Points on a hilly landscape, in no order, each with its height.
A ball rolls from a point to whichever of its 3 nearest points has the largest drop for the distance, and stops where none of them is lower. Distance is the straight distance between rows; heights are no part of it.
(23): [123 144 106 148  87 112  92 148 168 100 115 134 145 124 159 102]  (h 204)
(518): [ 99 112  80 105 148 164 109 143 173 130  74 116 142  80 160  52]  (h 624)
(491): [150 126 154 115 136 151 158  89  64 157 145 157 123 111  75 149]  (h 156)
(322): [104 114  96 156  75  95  82 100 118 102  88 128 157 112 182  87]  (h 421)
(382): [125  92 104 169 112  75  97  86  88  88  97 128 137 125 196 123]  (h 473)
(562): [ 93 153 174 103 115 144 164 103 103 143 185 174 120 127  79 145]  (h 70)
(471): [ 95 115  77 122 100 137  83 123 161 114  72 112 168  84 165  50]  (h 280)
(410): [138 124 154 129 130 129 153  93  68 146 168 166 115 130  89 147]  (h 181)
(37): [111 129  92 129  88 127  93 149 172 102  89 128 167 103 166  77]  (h 263)
(453): [127 140 110 131 128 158 111 179 191 128  95 112 137 107 165  95]  (h 521)
(512): [134 136 131 145 111  98 133 120  89 110 164 146 124 153 114 136]  (h 42)
(411): [165 105 145 119 161 155 137  76  72 162 127 138 127 116  68 164]  (h 276)
(366): [138 116 133 148 133 116 137  98  78 120 170 146 111 154  96 138]  (h 237)
(180): [151  95  99 167 155  91 109  80  79  97 117 122  98 160 132 157]  (h 479)
(248): [112 137  99 125 124 148 105 171 196 123  81 113 142  96 155  87]  (h 528)
(437): [108 152 168  76 137 131 150 192 197 161 150 111 141 142 135 157]  (h 392)
(544): [139 131 117 166 100  84 118 118 112  99 148 141 127 154 147 130]  (h 287)
(533): [112 127 132 113 160 177 145 203 182 155  83  91 116 108 170 104]  (h 509)
(20): [151 110 124 134 166 118 129  82  68 139 153 134 116 151  86 149]  (h 178)
(209): [134 130 139 137 125 113 149 102  79 132 172 158 118 141  91 142]  (h 203)
(450): [118 170 140 132 111 119 132 168 176 115 156 129 137 143 130 132]  (h 518)
(613): [150 123 173 103 122 167 170  86  58 164 124 171 124 105  81 159]  (h 134)
(55): [147 112 113 163 134  94 136  93  82 115 147 145 111 161 111 144]  (h 295)
(134): [ 78 103  56  90 160 156 112 130 156 126  83 102 154  79 159  41]  (h 636)
(591): [130 151 125 123 116 141 120 190 189 128 121 113 130 125 149 122]  (h 503)
(530): [119 126 166 102 152 159 165 220 173 178 103  82 105 138 178 140]  (h 513)
(534): [132 140 145 117 151 164 144 208 188 161  98  96 114 114 170 124]  (h 501)
(58): [123 158 136 140 102 103 126 146 146 116 168 150 127 143 118 118]  (h 685)
(310): [119 128 109 118 141 165 127 190 183 139  84 106 123 101 170  97]  (h 534)
(297): [122 155 154 135  99 118 148 121 124 118 183 154 131 146 100 128]  (h 767)
(645): [114 146 178 102 112 149 170 100  84 147 161 179 124 116  74 148]  (h 92)
(128): [109 118  90 128  94 128  89 130 168 107  83 122 169  80 166  74]  (h 273)
(302): [149 111 140 134 140 136 147  90  64 141 153 146 116 135  78 152]  (h 254)
(196): [ 85 170 168  91 104 127 158 125 143 138 182 155 134 126  87 144]  (h 152)
(97): [153 106 114 144 163 105 120  76  71 119 132 128 109 165 101 153]  (h 304)
(170): [140 122 125 155 112  94 122 100  91 110 155 136 124 157 126 134]  (h 186)
(325): [125 112 103 167  89  93  97 102 106  89 107 139 135 127 173 113]  (h 381)
(485): [145 117 116 170 125  86 118  98  95  99 145 130 119 162 136 140]  (h 268)
(546): [118 158 158  96 130 129 140 190 206 144 149 119 138 138 127 146]  (h 359)
(200): [139 133 175 115 120 146 173  87  67 165 150 172 125 119  72 152]  (h 113)
(225): [149  98  97 166 157  79 111  78  78  80 103 107 103 158 149 157]  (h 586)
(112): [118 150 158 103 148 157 156 211 198 157 122  99 126 141 153 142]  (h 485)
(441): [129 151 133 113 135 136 132 199 199 139 127  96 134 126 156 125]  (h 450)
(457): [151  87  95 138 177  95  96  61  96  85  93  78 102 156 123 160]  (h 718)
(251): [127 150 117 150  89 100 116 146 156  97 136 139 137 139 152 119]  (h 319)
(277): [ 96 109  90 113 149 171 118 166 171 131  77  98 132  90 160  67]  (h 594)
(458): [119 153 107 135 109 136 110 173 192 117 113 122 140 116 149 109]  (h 393)
(640): [154  99 112 150 171 121 125  68  78 134 139 122 114 143  85 160]  (h 281)
(378): [122 143 157 122 117 134 157  94  83 140 175 164 127 137  88 133]  (h 126)
(129): [166  96 139 120 175 150 115  59  77 147 122 107 109 126  68 160]  (h 378)
(87): [103 166 162  89 120 125 141 176 190 135 170 124 146 136 115 153]  (h 210)
(403): [165  95 117 126 184 130  92  51  90 125 124  90  98 134  77 167]  (h 458)
(575): [132 125 107 163  88  91 100 118 123  87 121 137 132 126 169 116]  (h 356)
(66): [122 159 126 140  89 110 113 163 167 107 151 123 142 135 148 121]  (h 429)
(52): [122 129 172  86 155 152 173 221 175 185 112  92 116 147 167 151]  (h 507)
(642): [166 111 159  93 137 179 141  75  67 171 107 144 129  99  74 176]  (h 189)

Two balls start at each pair of points below. Name the first point that both come to, or write -.
(180) / (302) -> -
(613) / (55) -> -
(134) / (128) -> (37)
(225) / (457) -> (485)

Where does a ball stop that starts at each point below?
(544) -> (512)
(411) -> (562)
(642) -> (562)
(382) -> (512)

Call two points neighbours if one is among the 3 nearest of the other. Go from one point of each pair to the other, from neighbour to neighbour, staying as low as possible. Name the highest point that can't be avoided.
(23) / (20) -> (575)
(562) / (20) -> (302)
(512) / (562) -> (209)
